A landscape with many peaks, sampled at points; each row gives a point and its height.
A climber steps from a point to the highest of its 2 nearest points, and stops where none of them is higher. Distance is the straight distance between rows; heights are no part of it.
<888> height 431: [125  70  93  88  92  85 127 111 116  78 107  80 101  80 136 118 112 104
 121 120 143 128  96 104  90 124 130  55 120]
<1361> height 458: [ 95 143  86 161 100 117 126  94 109 134  76 105 152 102 105  90  83 120
  83  90  95  96 126 104  57 100 101 110 103]
<412> height 688: [102  78 110  98  85  69  98 105 104  87 103 119 114  78 107 116 137 101
  62 102 118 113  86  93  51 105 109 108 103]
<1672> height 209: [ 88 107 104  55  78 105 115 123  87 134  67  96  79  73 121  76  80  81
 136 105 101 115 115  96  96  61 102 103  88]
<2095> height 777: [ 66  79  82  82 123  84  93  85  79  40 118 100 123  79  84  81 111 101
 132 100 116 148  81  90  94  98  95 116  90]
<861> height 706: [111  99  73 133  85 119  65  84  82  86 104 105  93 111  79 119 106 112
 102  83  93  79 120 101 111  90  73 179 101]
<448> height 785: [ 91  90  61 133 105  74 101  86 124 130  93 140  97  69  94  98  88  66
 136 131  78 102  87  82 123  95 119 109 103]
<2035> height 708: [118  81 106  67 123  72  97  95  86  73  66  98  79 103  59 117 137 128
  80  89  79  90  97  80  94 109  86 141  82]
<629> height 303: [ 67  93  66 136 111 155 117  83 128 100 106 105 107 113 104  89  85 126
  88  98 119 107  94  95  99  85  66  77 142]
<1934> height 455: [ 73 114 112 117  93  96 109 125 100 109 162  51 116  77 116  56  55  58
 120  90  85 122 140 122  60  61 119  91  75]
<516> height 502: [126 131  81 145 133 117  94 105 112 128  96 100 116 115 102 104  91 118
 117  88 105  84 110 104  62 116 117  87  93]
<1340> height 697: [116  86  77  46 140  99  73  98 105  88  82  96  77 119 102 125  84  94
 128 115 119 109  76  99 113 101  95  43  75]
<1780> height 794: [ 85  67  87  95 146  91  98  73  81  43 148 105 100  93  75  89 111 100
 136 120 111 126  53 108 105 108 110  85  85]
<1785> height 36: [121  63  89 117  61 110  89  98 117 111 104 113  83  96 103 132 135  98
  45 116 100  69  89 106 126  85  75 144 134]
<1115> height 602: [ 89  82  82  93 121 128 124  74  92  92 138  78 100 110 103  99  97 110
 178 130 176 114  91 132  90  89  91  48 103]
<1147> height 589: [ 64  97  93  78  89  89  96  80  84  57 133  75  89 101  51  89  85 128
 115  75 107 117 144 114  66 100  96 119  76]
<1567> height 685: [ 85  69  88  39 109  88  86  85  89  79  85 105  69  96  41 130 116 113
  99 113  88  88 116  88  94 111  79 113  90]
<172> height 839: [ 50  99  79  94 113  88 122  89  97 103 102 145  79  91  79 100  85 118
 113 107  74 117  94 102  92  87 112 143  67]
<59> height 701: [109  79 148  57 109 113  55 123  83  94 122 101  87 110  94  69 134  62
  73  83  93 102 109  84  82  87 131 109  72]
<1936> height 297: [108 107  88 150 103 114 103 101 103 102 101  59 136  57 131  70  67  65
 120  74 118 120 107  87 109  88 104  46 133]
<897> height 763: [ 73  95 147  85  71  70 138  97  75  89 115  94 118  76 101 113 130 101
 112 106 121  93 131 109  86 133 106 120  94]
<1275> height 194: [126 113 125  76  89 126  77 127 103 116  91  80  72 125  83  88  97 103
 105  83 102  76 139 105  85 120 101 105  89]
<416> height 755: [143  77 123 115 101 116  85  77  93 121 106 116 121 119 110 148 124  92
 101 108 112  55  64 114 150 127  81 100 128]
<890> height 336: [103 115 118 102  65 103  98 132  89  76 127 113  81  87 134  96  57  75
  70  78  83 114  82 102 129  92 118  94 106]
<506> height 251: [121  95  80 144 103 122 111 128 117 117  85  64 120  71 149  51  95  54
 142  97 119 133 121  88  99  90 117  76 104]
<1100> height 663: [116  74  76  63 145  84 110  80  86  93 125 103  60 107  99 134  85 101
 137 127 137 115  63 117  89  94 103  35  71]
<896> height 564: [ 85  72  99  76  64 125  97 120 112 125  87 110  89  97 128  79 134  85
  37  98  96 109  94  60 117  64  81 153 113]
<886> height 124: [101 115 125 115 118 121 121 100  92 102 100  87 129 100 123  62 133 117
  63  71  94 104 122  90  79 117 106 146  84]
<1440> height 549: [117  88  44 138 117 129 101  87 132 108  73 102 100  91 110  95 131 104
 113 111 101 107 119  83 102 111 108 144  99]
<1783> height 454: [115 109 128  79  89 100  87 113  70 139 119 104 115 116 112 106  91  49
 109 106 116  92  85 120  85  88 126  62  89]
<852> height 692: [126 128 108  82 109 118  78 119  70 101  57 117 107 101 165  74 102  96
 128  89 104 129  65 109 124 104 139  91  62]
<528> height 695: [ 73 117  85 100  68  64  93 117 114  64 104  87 103  81  91 107  55  99
 130 118  91 134 129 113  61 119 128  94  93]
<1883> height 545: [ 71  79 109  76 105  45 122 118 103  87 117  91  88  58  81  73  93  63
 113 119  76 125  98  91  83  88 131  68 105]
<820> height 379: [ 78 119 125  91  66  83 115 118 139  96 124 102  90 115 100 115  94 112
  26 105  66 119 105  97  73  94 110 124 121]
<700> height 588: [ 98 132 107  80 102 112 109 131  52 119  46 102 118  95 150  59  87  61
 140 100  87 128  88  96 131  89 137  80  54]
<1628> height 357: [164  82 117  88 124  84 111 111 127 119 108 107  77 111 112 103 140 123
 103 108  97  92  88 103  91 124 149  68  86]
<1125> height 742: [ 87  79  96  73  90 137 100  86 100  54 102  90  95 122  86 134 105 121
 104 107 132 107  98 121  86 121  83 124  86]
<625> height 786: [ 90 109  91  83 103  73  91 103  95  98 112 107  89  76  91 106  49  82
 128 102  86 130 115 126  56  65 138  91  75]
<351> height 563: [ 85  93  98  81 104  64 121  79 105  81 126  78  91  98  49 104 104 124
 125  96 110  81 127 118  45 115  99  87  92]
<414> height 748: [133  88 114 132 114 109 109  74  83 107 128  94 102 109 100 131 106 105
 123 100 110  78  83 100 124 133  98  83 112]
<2073> height 409: [ 52  94  85  88  87 129 125 121 123  72 109  64  91  70 102  53  92 101
 154 117 138 133 120  89 102  95 100  83 104]
<148> height 760: [113  90 132 104 100  87  86 110  93  54  89  93 114  97 105 101 125  89
 118 104  97  93  96 100 157 163 120 115  85]
<1811> height 499: [101 154 123 111  79  77  72 110  80 127  87  96 117 109  95  63  79  81
  34  46  65 107  79  77 101  47  88 106 104]
<1901> height 410: [105 133 139 120  78 106  76 117  96 128 133 117 127 124 130 112  57  60
  76  96 104  95  89 118  88  94 123  77  94]
<1894> height 535: [132  99 124  93  66  74  40 104 104 137  87 113 108 121  97 124 116  69
  86  89  95  47  92 117 112 117 102 118 102]
<1327> height 653: [136 108 101 116  84 139  91 114 102  87  99  98  84 123 114 115 106 143
  43  80  72  61  84 131 145  93  63 111 136]
<426> height 752: [141 121 103  84  92  78  57  94  80 126  82 137 110 159 115 117 100 106
  58  64  77  61  64 124 112  92  92  88  90]
<1433> height 49: [122 111  95 133  74  66  50 100 104 111  71  83 127 101  76 145 119 101
  55 108 100  78  99 102 129 107  61 135 140]
<501> height 479: [ 56 120 101 103 130 108  92 124  86  95  92  93 139  80 133  56 104  50
 137 135  97 140  78  98 116 116 139  87  72]
<1352> height 417: [ 96 116 132  80  59  68 103 120 119 140 112 124  80 128 103 153  95  94
  35 120  72  86 100 111 100 101 109 128 114]
<925> height 258: [ 91  94  82 144 105 138 123  77 110  86 110  67 118  93 112  66 116 126
 109  73 125 104 131  82  97  99  60 117 115]
<1957> height 718: [116  98  91  59 103 130  81 126  96  91  97 108  54 118 120  96  96  92
 126 118  96 119 102 121  87 113 140 123  56]
<1102> height 129: [ 92 109 105  53 105 100  89 122 114 143  36 111  85 125  90  99 101 118
  78 103  97  78  89  80 108 102  66  78  86]
<213> height 397: [116 111  76 158 117 104 135  90  88 132 117  94 109  74 110  58  78  98
 121  84  93  98 104  91  82  52 118  93  99]
<500> height 630: [ 74 114 104 120  74 109 143 134  97  95  92  48 109  69 151  68  83  85
 145 104  96 132 152  98 117 116 116  99  95]
<835> height 635: [119  98 113  52 120 117  91 122  94 132  82 114  74 124 119  91 113  85
 147 141 103 105  98 109 108 126 146  80  60]
<1472> height 167: [136 124  77  89 121  92  94 102  87  84  72  59  80  96  79  88  89 132
 130  64 109  92 119  95  73  95  93  88  99]
<289> height 343: [ 17  71  68  99  88  95 133  78 119  94 103 122 111  91  69  80 114 124
  80 117 115 113 102  73  91  77  66 110 117]
<522> height 658: [ 52 106 115  64  97  77  94  98 117 105  80 107  89 112  45 114 105 112
  81 121  90  85 127  88 103 103  67 133 100]
<599> height 29: [126  72  78 123  64 124  86 102  98  82 123 116  82  84 124 130 112  81
  82  96 120  93  86 115 118  78 112 144 116]
<446> height 501: [108  98  43 129 116  93  83 104 126 114  38 119  99  96  87 114 120 124
  87 117  91 106 109  77  82 105  91 129 101]
<1128> height 795: [ 84  95  75  91 114 126  91  98  67  59  93  88 112  87 115  84 103  85
 158 119 125 135 100 115 105 120 105 111  70]
<1421> height 800: [104 109 116  89  63  74 118 116  79  88  98 101  93  84 113 130  97  92
 130 110 105  99 117 112 110 130 123 104 103]
<460> height 616: [ 91  89  82  99  99  99  82 103 155  96 106 130  95 121 106 105  81  78
  50 118  97 120  77  86  81 101 109  80 113]
<269> height 459: [ 96  85  95 110  96 108 113  96  95  68  87  74 140  92 113 126 112 112
 114  98 159 120  95 102  83 126  96  75 107]
<1142> height 815: [120 108 119  88 101  56  62  82  66 124 100 130 118 125  84 151 115  83
  35  83  90  77  58 120  85  93  94 100  96]
<323> height 480: [ 79 103 136  69  78  81  63 118  67 102 120 128  95  99  94  94  85  33
 105 105  74 103  70  98 116  92 135 109  79]
<1686> height 569: [ 58  89  76  68 107  48  88  96  95  71 115 102 103  72  74 122  89  66
 122 130 100 131  84  96  87  96 115  77  92]
<883> height 529: [141  79  94 111  92  81  70  96  93  95 116  99 103 102  81 132 127 130
  78  85 122  77 111 104  84 102  77 122 122]
<1309> height 170: [ 82  92  96  73 102 134 135 119  76 121  71 102  75  79 136  78  91 108
 120  94 125 117  90  93 114  66  94  80  98]
<1970> height 582: [116  66  75 117 126 129  94  81 115  81 113 103  70  84  96  79 150 110
 135 102 111 104 122  89  83 106 115 147  81]
<1048> height 793: [119  79  98  73 117  86  64  89 108 109  75 116 112 136  84 161 134 102
  58 117  78  52  47 106 135 113  46  96 109]
<827> height 579: [ 67 145 129 111  85  80 101  98  83 162  89  86  97 101  70  86  93  75
  91  96  84  97 134  61 117  53  63 136 108]
<2056> height 42: [103 106  99 138  37  88  85 109 121 118 102 107 107 100  98 151 123  93
  61 130 101  69 104 105 145  92  73 153 148]
<115> height 614: [ 88  75  85  77 120 114 124  80 123  96 114 123  77 112  88  87 145 132
 106 127  97 105 119 107  60  97 114 131  85]
<1660> height 728: [ 73 111 133 109  84  53 136  95  82 103 107 108 131  79  94 110 140 118
  67  93 115 111 101  99  75 112 114 134  98]
<347> height 523: [ 87 114 123 103 100 107  98 118  85 122  89 107 110  93 136  69  70  52
 145 124  76 107  85 113 128  98 133  75  78]
<379> height 366: [107 126 122 119  88 116 136 115 107 135 122  52  96  90 103  59  68  91
 131  69  87  90 169 108  75  66 108 118  72]
<2032> height 514: [113  81 116  89  89  64  24  94 116 116 111 132  96 125  60 129 119  44
  74 110  81  74  85 100 112 113 126 110  92]
<942> height 735: [103 108  73 146 117 119  82  80 100  97 105 122  93 103  70  94  79 100
 122  78  67  83 102 100 137 104  88 136 100]
<8> height 610: [133  92 109 112 111 108 103  71 101  90 102 105 106 147 120 172 101 130
  57 110  86  79  65 124 150 153  85  75 104]
<1626> height 411: [125 120 116 105  98  57  62 116 110  77  95 101 104 117  78 104  81  94
  53  69  74 101  94 101  86 114 103  70 115]
<1882> height 736: [137 123  83 130  54 104  52 111 107 124  66 113 105 122 139  75  75  73
 100  75  61  89 104  92 137  85 123 117 106]
<224> height 522: [ 62  82 115  78 117  94  97 113 135  76 150  94  69  90  67  59  86  78
 120 109  90 113 111  92  88  85 114  76 107]
<675> height 580: [101  86  83 104 115  88  85  81 122  70 127  96  75 123  71 143  71 112
 123 116 101  83  95 104 108 139  83  59 120]
<356> height 753: [ 90  88 102  66 110  94  75 110  85  77 115  96  88  85  72  79 114  75
 100 103  96 112 117 107  69  89 120 112  71]
<1909> height 790: [111  89 113  61 107  83  85 115  92  65  70  98  96  90 111  99 123 104
 108 109 100 114  74 105 111 132 135 116  68]
<1353> height 631: [147 106 113 128  91 120 101  79  81  82  89 117  99 126 133 138 109 146
  75  79  75  55  73 122 157 125  90 111 120]
<1902> height 638: [121 141 114 113  42  77  51  93  94 152  58 115 125 134 124  79  89  60
  67  67  47  72  93  95 147  87 105 117 100]
<124> height 832: [127  88 114 114 118 145 119 104 100  81  97  99  99  97 138  58 119  98
 113  93 103 114  71  85 131 110 125  84 105]
<280> height 446: [ 96 109  78 164 106 127 144  76 114 114 129  89 120  77 135  51  74  93
 109  92  80 135 135  97  74  60 127  98  88]
<276> height 622: [ 60 121  96  86  88  67  88  87  87 119  70  91 105  93  40 104 106  95
  90 112 100  99 137  63  91  72  55 143 116]
<1658> height 781: [118 112  61 155 110  87  88  89 102 129  59 124 105  98  95 107  73  93
 155 117  72  84  91  86 137 103 122  88 107]
<1411> height 362: [100  99  91 143 133  74 132  81 106 124 105  86 118  69  98  77  82 114
  98  73 106  93  92  91  72  56 102  60 120]
<1756> height 740: [100 121 139 105  85 101 113  99  57  72 111  75 107  73  95  85 105 103
 132  82  82  88 120  95 145 147 107 117  98]
<671> height 331: [135 109  82 153  98  92 118 103  99 109 110  69 109  63 112  88  66  93
  95  63 123 100 109 103  84  66 103  39 136]
<2033> height 633: [ 94  63  76  56 101 114 134  93  85  97 139  93  72  94 104 116  87 108
 133 111 144 106  79 117  77  75  87  50  98]
<1319> height 404: [135  76 112  88  77  78 128 112  97 103  79  75  95  63 130 110 135 111
 100  94 130  94  99  89  90 112 114  85 114]
<904> height 434: [ 95 116 112  81 110  50  81 114  95  74 122 114  82 104  75 117  73  97
  82  80  66 103  88 108  95 117 124  92  93]
<760> height 327: [ 43  99  70 118  83 119 135  84 139 115  97 109 114 101 102  94  95 120
  63 117 109 103 111  77  96  77  51 112 143]
<1247> height 788: [149 101  91  93 112  95  67 116  99  86  47 113 118 114 132  85 123  89
 133 113  97 127  72 104 118 127 151  89  58]
<595> height 694: [ 91 120 122 102  74 109 113 118  67  88  85  63 118  70 133  74 117 101
 131  88  96 117 162  83 125 129 102 132  73]
<1769> height 559: [137  89  95  67  71  84  42 105 105 124  56 114  87 111  99 123 113  67
 125  83 106  58  96 102 143 122 104  93 100]
<1191> height 98: [106 114 111  62  92 116  79 134 120 118  45  99  87 128  88  99 134 120
  39  93  90  64 112  87 102 103  66 122 112]
<2011> height 377: [135  90 127  98 109  76 111 106  97 111  90  86 100  99 104 107 133 121
  88  77  96  73 100 104  86 137 137  92 101]
<578> height 888: [ 89  98  90 106 103 122 126  92 105  80  99  95 105  82 108  86  88  87
 114  97 120 110  86  76 136 112  92  72 123]
<1278> height 620: [105 119  62 120 102 110  78  83 103  68  73 138  99 122  93 151  81 121
  64 104  75  90  54 117 132  98  78 146  99]
<1485> height 498: [123 115 128  90 125 138  94 102  78 118 116  94 117 134 118 103  79  81
 130 111 137  86  84 132  93 118 113  58  84]
<2034> height 318: [ 95  93 139  89 104  87 146  91 137 110 100 101  85 111 101 121 104 116
 113 135  95  74 112  85 114 147  94  66 119]
<991> height 208: [152 113  96 127 131 111 103  95  72  98  93  67  98 104 103  71  97 135
  95  41  97  88  96 108  81  75  94  88 104]
<1163> height 546: [ 63 142 103 132 107 105  99  82  85 146  78 104 143 103  77  91 101 104
  79 100 101 111 118  84  69  86  78 133  87]
<1019> height 265: [100  92 100  86  52 105  98 126 119 131  74 106  64  83 112 112  81  83
  95 107  90  98 134  90  92  62  90 123 112]
<1241> height 528: [108  87 105  62  94  80  70 111 131 159  86 148  72 118  75 115 101  64
  53 130  70  86 103  84  73  50 101  85  99]
<1131> height 863: [127 118  53 154  70  80  63 107 117 126  50 115 114  81 103 101  81  81
 111  91  74  90 107  89 116  96 102 105 127]
<903> height 187: [115  66  90 126 115 103 133 108 141 125 101  98 102  78 115  62 146 108
  92  95 114  99 111  64  85 100 105 100 131]
<503> height 774: [ 80  88 115  93 108 149  95  87  91  91 118 100 113 105  80 106 121  97
 119 102 126  84 108  89 102 120  71 116  93]
<410> height 572: [ 72 122 102 122 117 102 158 114 112  78 110  42 126  59 131  36 101  95
 152  96  88 129 156  98  92 115 110  89  73]
<22> height 511: [124  76  78 130 111 127  80  85 116  96  98  98 119 112  81 128 120 105
 105 101 156  80 101 104  71 106  60 101 135]
<344> height 677: [107 116  96 132 103 130  54  82  95 110 114 118 107 131  86 116 116 117
  65  82  91  58  86 107 110  85  70 151 106]
<1852> height 326: [ 75 120 119  77  81  74  94 113 122 115  96 121 102  92  82  96  93  87
  36 111  78 124 123  87  40  59 110 112 104]
<1090> height 513: [103 103  81 137 138 120 145 108 123  91 133  60 114  81 143  26  96  97
 145  88 104 150 130 101  92  81 135  88  86]
<189> height 100: [100 100  97  94  94 105 114 112  67  85 107  85 117  62 149  43 102  71
 109  90  99 146  94  94  90  74 120 109  72]
<1161> height 160: [113 100 138  68 116 108  89 114  96 127  75  97  72 113  86  78 111  98
  78  82 101  81 107  86  90  76  84  80  92]
<814> height 696: [ 54  92 116  78  83  44 133  74  85  72 121 116 115  78  76  94 128 127
  83 105  82 127 104 105  60 103 103 131  77]
<1420> height 810: [ 98  67 102  62 155  93  87  62  84  64 141 119  83 120  69 127 111 100
 102 104  96 106  64 110  82 109  96  90  67]
<1374> height 654: [ 89  73  84  98  97  97 109  91 136  92 114 129 105 101  92 100 121  93
  68 110  96  98  89  91  90  98  87 111 123]
<943> height 558: [108 118  81 131 135  97  83  82 115  99 116 103 106 113  73 124  70 111
 132 107 111 103 107 118  82 117 109  76  99]
<1408> height 621: [ 75 119  72  88  80  64  89 113 115  75  80  96 119  76  99 123  63  78
 108 111 120 138  87  99  73 108 104  84 111]
<1900> height 335: [116  76 125  68 105 104 137 114 133 120 123 102  59 110  97  92 120 125
 118 116 101  73 127  91  89 129 129  86  91]
<647> height 300: [113 144 127 106  72 127 104 121  87  79  98  88  94 112 146  83  57 105
  85  74  89 112 103 116 117 108 125  89  99]
<1476> height 267: [ 52 114 119  48  67  77  96  97  85  94  87  97 112 109  68 118  96  96
  63 104 108 116 136  95  42  62  81 117  89]
<1513> height 90: [ 97 111 115 114  88 110 128  96  56  98 116  96 133  75 131  60 119  99
  91  78 111 118 107  93  74  86 112 138  65]
<223> height 770: [ 91 100 129  99 131 101 140 103 114 136 108  87 110 110  72  77 102  97
 102  98 113  67 119  99  70  94 108  77  96]
<1536> height 376: [ 67  92  78 118  74  83 133  71 110 103 119 113 101 100  85 148 106 145
  78 124  93  80  90 110 125  82  32 111 150]
<829> height 500: [115  89 132  82  97  86  46 108  95 102 145 124  83 106  78 106 102  43
 109 119  78  89  80 121 112 110 144  97  81]
<826> height 578: [ 94  94  99 103 154 115 137  95  96  87 137  67 105 114  95  68  89 102
 148 129 148 115  79 116 120  90 111  20 108]
<548> height 73: [126 117  93  96  80 104  51 130 108 135  51  87 112 123  93 107 119 117
  49  94  85  54 110 120 115  78  37 139 137]
<1304> height 698: [ 96  75 112  74  94 130  80  90 113  71 108 106  85 125  98 109 133 111
  56 109 139 110 105 111  56 105 100 119  80]
<2066> height 754: [ 93  80 113  79 118  92 102  69  75  55 105 103 121  89  67 106 144 123
 137 101 117 118 100 114  84 108  91 144  74]
<1097> height 210: [105  85 101 122 105 118 133 120 138 121 104  94 105  81 121  71 113  79
 135 125 122 107 107  92  96 109 129  75 106]
<1574> height 619: [ 81 126  83 135 113 135  83  89  79 127  84 115 119 124  91  92  97 113
  72  83  85 101  95 104  92  75  65 146 104]
<774> height 848: [ 82  96 115  78 122 119 109  99 114  77  82  84  90 118  96  99  88  98
 102 100 129  90  68  79 136 122  65  37 120]
<194> height 805: [ 81  86  69 102 113  64 109  79  97 105  90 143  89  78  64 112 110 101
 136 139  87 100  83  89 119 105 103 137  95]
<358> height 444: [102 134 127 118  95  76  80 115  97 101  97  85 108  83  96  80  66  70
  76  51  71 111 109  88  97  80 103  75  93]
<876> height 367: [ 86 103 117  98  70 117  79 125 122  89 133 108  90  96 113  98  65  72
  89  91 110 122  94 108  81  87 133  83  97]
<990> height 864: [ 78  84 102  63 114  73  90  98  70 123 123 129  74  88  59 121  73  72
 100 114  86 108  99 112  62  58 113  74  77]
<1367> height 135: [ 83  78 105  66  77 131 122 121  94  96  80 102 100  72 146  57 112  84
  84  92 116 132  95  70  99  86 105 113  91]
<1991> height 171: [111  88 101 148  76 100 132  99 131 116 126  84 121  73 116  82 135 106
  68  88 103 107 134  74  90 114 105 119 135]
<1143> height 782: [ 94 109 115 120 126 140 129  93  98  48 135  82  96 111 107  57  91 111
 129  97  89 112  89  93 158 132 122  96 101]
<987> height 818: [ 84 117 118  99 137 130 140  90 101 105 114  88  92 116  79  72  98 126
 134  97 108  83 128 103  96 116  99  92  75]
<407> height 831: [ 90  74  99  59 129  75  98  77  70  98 147 133  79  92  42 127 112 109
 101 118  97 100  93 108  57  71  96  95  76]
<2063> height 341: [102  87  88 122  90 114 121  80 109 115  93  94  81  87  96 103  95 132
 121  93  99  68 119  95 112  87  65  99 134]
<1404> height 779: [ 74 127  82  96 110 108 119 108 102  94  80 115  71  97  91 100  63 118
 150 113  65 104 111  98 127 104 119 126  80]
<1063> height 608: [112  94  98  96  90 126  83 123 108 120  61 119  90 106 126  66 113  91
  64  76  94 100  82  80 137  80  95 120 111]
<1884> height 407: [ 75 119  79 127  75  88 122  82  97  77  86 110 138 109  94 138 105 134
  78 104 100 117 106 113  86 102  78 147  94]
<758> height 811: [100  92  83  90 116 119  86 109  84  66 140 107  63  97  96  72  88 105
 123  87  77 129  95 116  80  85 141 121  67]
<1505> height 595: [129  88  99 105 107  83  89  93 123  94 125  88  92 122  96 157  88 122
  59  97  86  76  77 110 124 131  84  65 124]
<1448> height 543: [124  76 104  93 114  65  99  71  74  96 121  69  98  91  48 125 124 126
  97  72 108  65 117 106  55  98  76 112 118]
<70> height 58: [125 129  89 133  80 100  54 106  87 111  87  74 141 117  78 110 124 116
  40  72 107  72 105  93 130  80  36 142 141]
<286> height 762: [119  96 115 106 140 110 113  78  85  70 123  89  99  98  95 104 103 109
 162 107  90  96  84 106 149 147 118  78 109]
<497> height 573: [ 78  79 104  65  94  85  71 111 126 115 112 145  73 111  85 121  92  59
  68 125  78  96  61  82 104  84 103  78 100]
<24> height 840: [ 97  86  94  92  87 115 111 109  72  84 114  91  92  73 135 108  92  96
 144 123 116 120  98 124 126 105 118  99  95]
<1661> height 213: [ 96 124 121  75  53  87 111 117  88 115  99  77 122 101 103 104 111 111
  71  90 135 103 136 101  40  82  87 104  95]
<92> height 388: [ 87  91  64 145  86  87 128  85 114  78  94 125 127  97  94 145 113 162
  64 126  79  95  98 117 114 102  61 157 126]
<2078> height 310: [103  92  90  83  77 127 121 119 105 145  57 108  69  85 101 107 118 123
 103 116 104  73 118  73 104  81  74 120 123]
<922> height 738: [107 113  83  76 141  78  64 101  87  68  76  84 105  98  96 102  69  84
 136  99 104 112  54  93 136 118 100  31  93]
<490> height 239: [137  85  88 134 112 125 126  87  87  99 118  56 111  73 106  82 116 141
 119  61 133  98 123 112  88  94  85 103 116]
<1775> height 380: [ 61  75  69  70 108  81 130  99 117  85  92  76  80  65  83  71  89 107
 143 103 136 124 112  90  93  76  85  56 108]
<308> height 691: [144 122  98 115  81  98  70 107 116 119  87 115 103 140 114 104 102 130
  46  75  48  66  62 125 123  96  88  97 135]
<705> height 487: [118  71  78  98 108 115 112  94 112  92  61  88 128  87 100 117 134  99
 104 105 171 102 103  82  96 103  71  73 141]
<87> height 776: [ 83 102  91  80 127 100 107  68  84 113 111 131  96 125 103 157  93 123
  72 108  92 107  61 111  91 117  96  81  87]
<262> height 769: [107 110  84 132 143 141 109  81  99 119  99 120  88 113  79  89  94 122
 154 107  86  76 101  91 116 125  94 113  92]
<1757> height 659: [116  95  99 108  87 109  84 111 135  99  66 109  68 108 128  94  99 119
  85  93  77  91  92  95 130 112 115 116 113]
<1805> height 441: [ 45 106  95 105  98 133 124 120 106  73 108  79 117  87 131  60  97  83
 139 139 117 145  98  89 118 127 125  79 100]
<529> height 720: [ 94 110  98  95  76 119 117 115 121  97  75 110  52  93 121  92  83 106
 128 118  78  91 133  87 134 124 126 131  85]
<103> height 587: [134  99 118  62  86  87  66 117 111 119  81 115  81 125 118 101 113  77
 110 111  99  80  84 115 129 144 131  74  81]
<1642> height 657: [ 72  77 112  92 104  78 142  83 113 117 120 121 102  92  88  77 131 128
  73 101  82 115 126  90  46  82 133 142  82]
<330> height 560: [114 138 123 127  74  95  78 115  80 148  73  97 143 119 129  67 100  70
  50  57  76  87 103  86 111  69  96 113 108]
<895> height 733: [111  82  90  80 146 105  84  77  87  47  79  97 101 105  76 107 124 121
 102  86 103 108  76  92 103 111  73 137  76]
<1201> height 465: [123  98 117  57  83  85  83 120 112 152  99 138  58 137 105 145  92 101
  56 116  66  70  98 119  68  81 103  95  90]
<984> height 495: [ 89  93  95 113 108 118 101 123 115  98 158  78  87  84  91  62  68  67
 142 101 105  99 131 112  84  84 116  87  93]
<1315> height 413: [ 97 118 145 116  93 106 120 138  86 117 131  40  97  82 123  57  56  58
 122  73  87  93 161 107  80  64 114  78  91]
<316> height 304: [ 95 105 127  99  94  91 147  93  89 144  95 110  96 103 100 136 100 122
  97 107  88  57  98  93 145 124  81  68 132]
<302> height 359: [ 50  65  79  83 104  84 132  78 102  89 110 101 114  61  80  91 105 109
 110 102 130 128 106  85  65  63  78  75 101]
<1011> height 644: [128  76 130  63  77 125  62 121  97  85 113 120  78 115 124  92 119  81
  60  88 125 109  94 107  85  89 110 104  89]
<88> height 542: [112 126 118  92 164 136 109 109  82  91 131  77  97 133 108  75  85  85
 142 128 139 114  90 135  88 103 125  37  76]
<2009> height 154: [120 100 123 146  73  98 131  94  93  83 122  65 122  79 134  72 116 116
  74  67  83 107 134  85 100 117 106 142 108]
<788> height 789: [ 96 126 109  82 146  96 103 103  92  88  69  77 100 116  92  89  48 101
 128  84 128 114  85 103 119 110  83  31 114]
<236> height 358: [ 86  94 100 131  73  71 138  87 131 132 126  88  92  88  80 105  92 131
 101 113  93  77 130  98  95  99  76  97 155]
<1699> height 450: [107 114  59 129 110 104  87  77 104  85  49  95 129 102  81 117 105 143
  99  96 116 105 111  91  71 119  76 134  99]
<787> height 244: [127 135 122  87  85 142  94 129 117 113 101  92  69 127 135  97  59 102
  93  76 115  89 122 112  94 108 109  84 101]
<1348> height 453: [ 83 109 122  64 114  79  85  95  70  77 127 109  86 109  83  99  71  76
  94  86  81 105  57 112 123  88 108  78  85]
<1196> height 817: [ 94  91 116  84 125  69  81  71  83  98  99 129 120 133  82 158 125 106
  41 110  74  89  54 100 104 128  66 103  92]
<245> height 647: [104 110  76 129 108  98 106  62  77  55  87 123 108 106 116 160  74 114
  83 102  86 110  38 115 147 111  82  93 102]
<1907> height 670: [102 102  72  97 106 103 111  76  85  55  95 134  79 115 136 131  64 113
 100 124  79 133  45 104 156 109 103  72  87]
<210> height 773: [108  82 106 113 100 109  55  88 112 113  85 120 133 136 106 156 129  83
  59 127 114  59  55  96 141 122  64 114 125]
<31> height 281: [ 72 110  78 159 107 141 117  80 139  73  95  77 118 114  76  79  83 142
  86  99 101  96 121 100 102 106  49  98 131]
<1610> height 717: [ 77 114  86  85 120 109  90  91  79 104  79 140 108 107 124 127  72  91
 100 120  97 125  37  99 116 103  93  64  94]
<2077> height 628: [ 74  98  81  82  82  92  86 105  86  67 137  55 100  77  92  97  79 103
 141  89 112 121 153 122  56 104 109  95  84]
<1311> height 369: [101  90  91 144  90  76 147  62  92 108 127 101 118  87  69 144  93 136
  92 120 104  68  97 117 110 113  61  83 146]

Two climbers start at each pair of points below. Name the first point that both come to, or write never.
<827> / <1476> | never
<1991> / <760> | <1909>
<490> / <886> | <1909>

Call two points neighbours if one is among the 2 nearest of the other. Go from one point of each pair to the other, from neighbour to neighbour, staying as high as possible. Name the lowest point that can't be avoided.
<1196> / <528> | <1163>
<1131> / <578> | <1626>
<758> / <987> | <1011>
<172> / <1131> | <1658>
<24> / <990> | <2095>
<578> / <758> | <1278>
<1196> / <578> | <414>
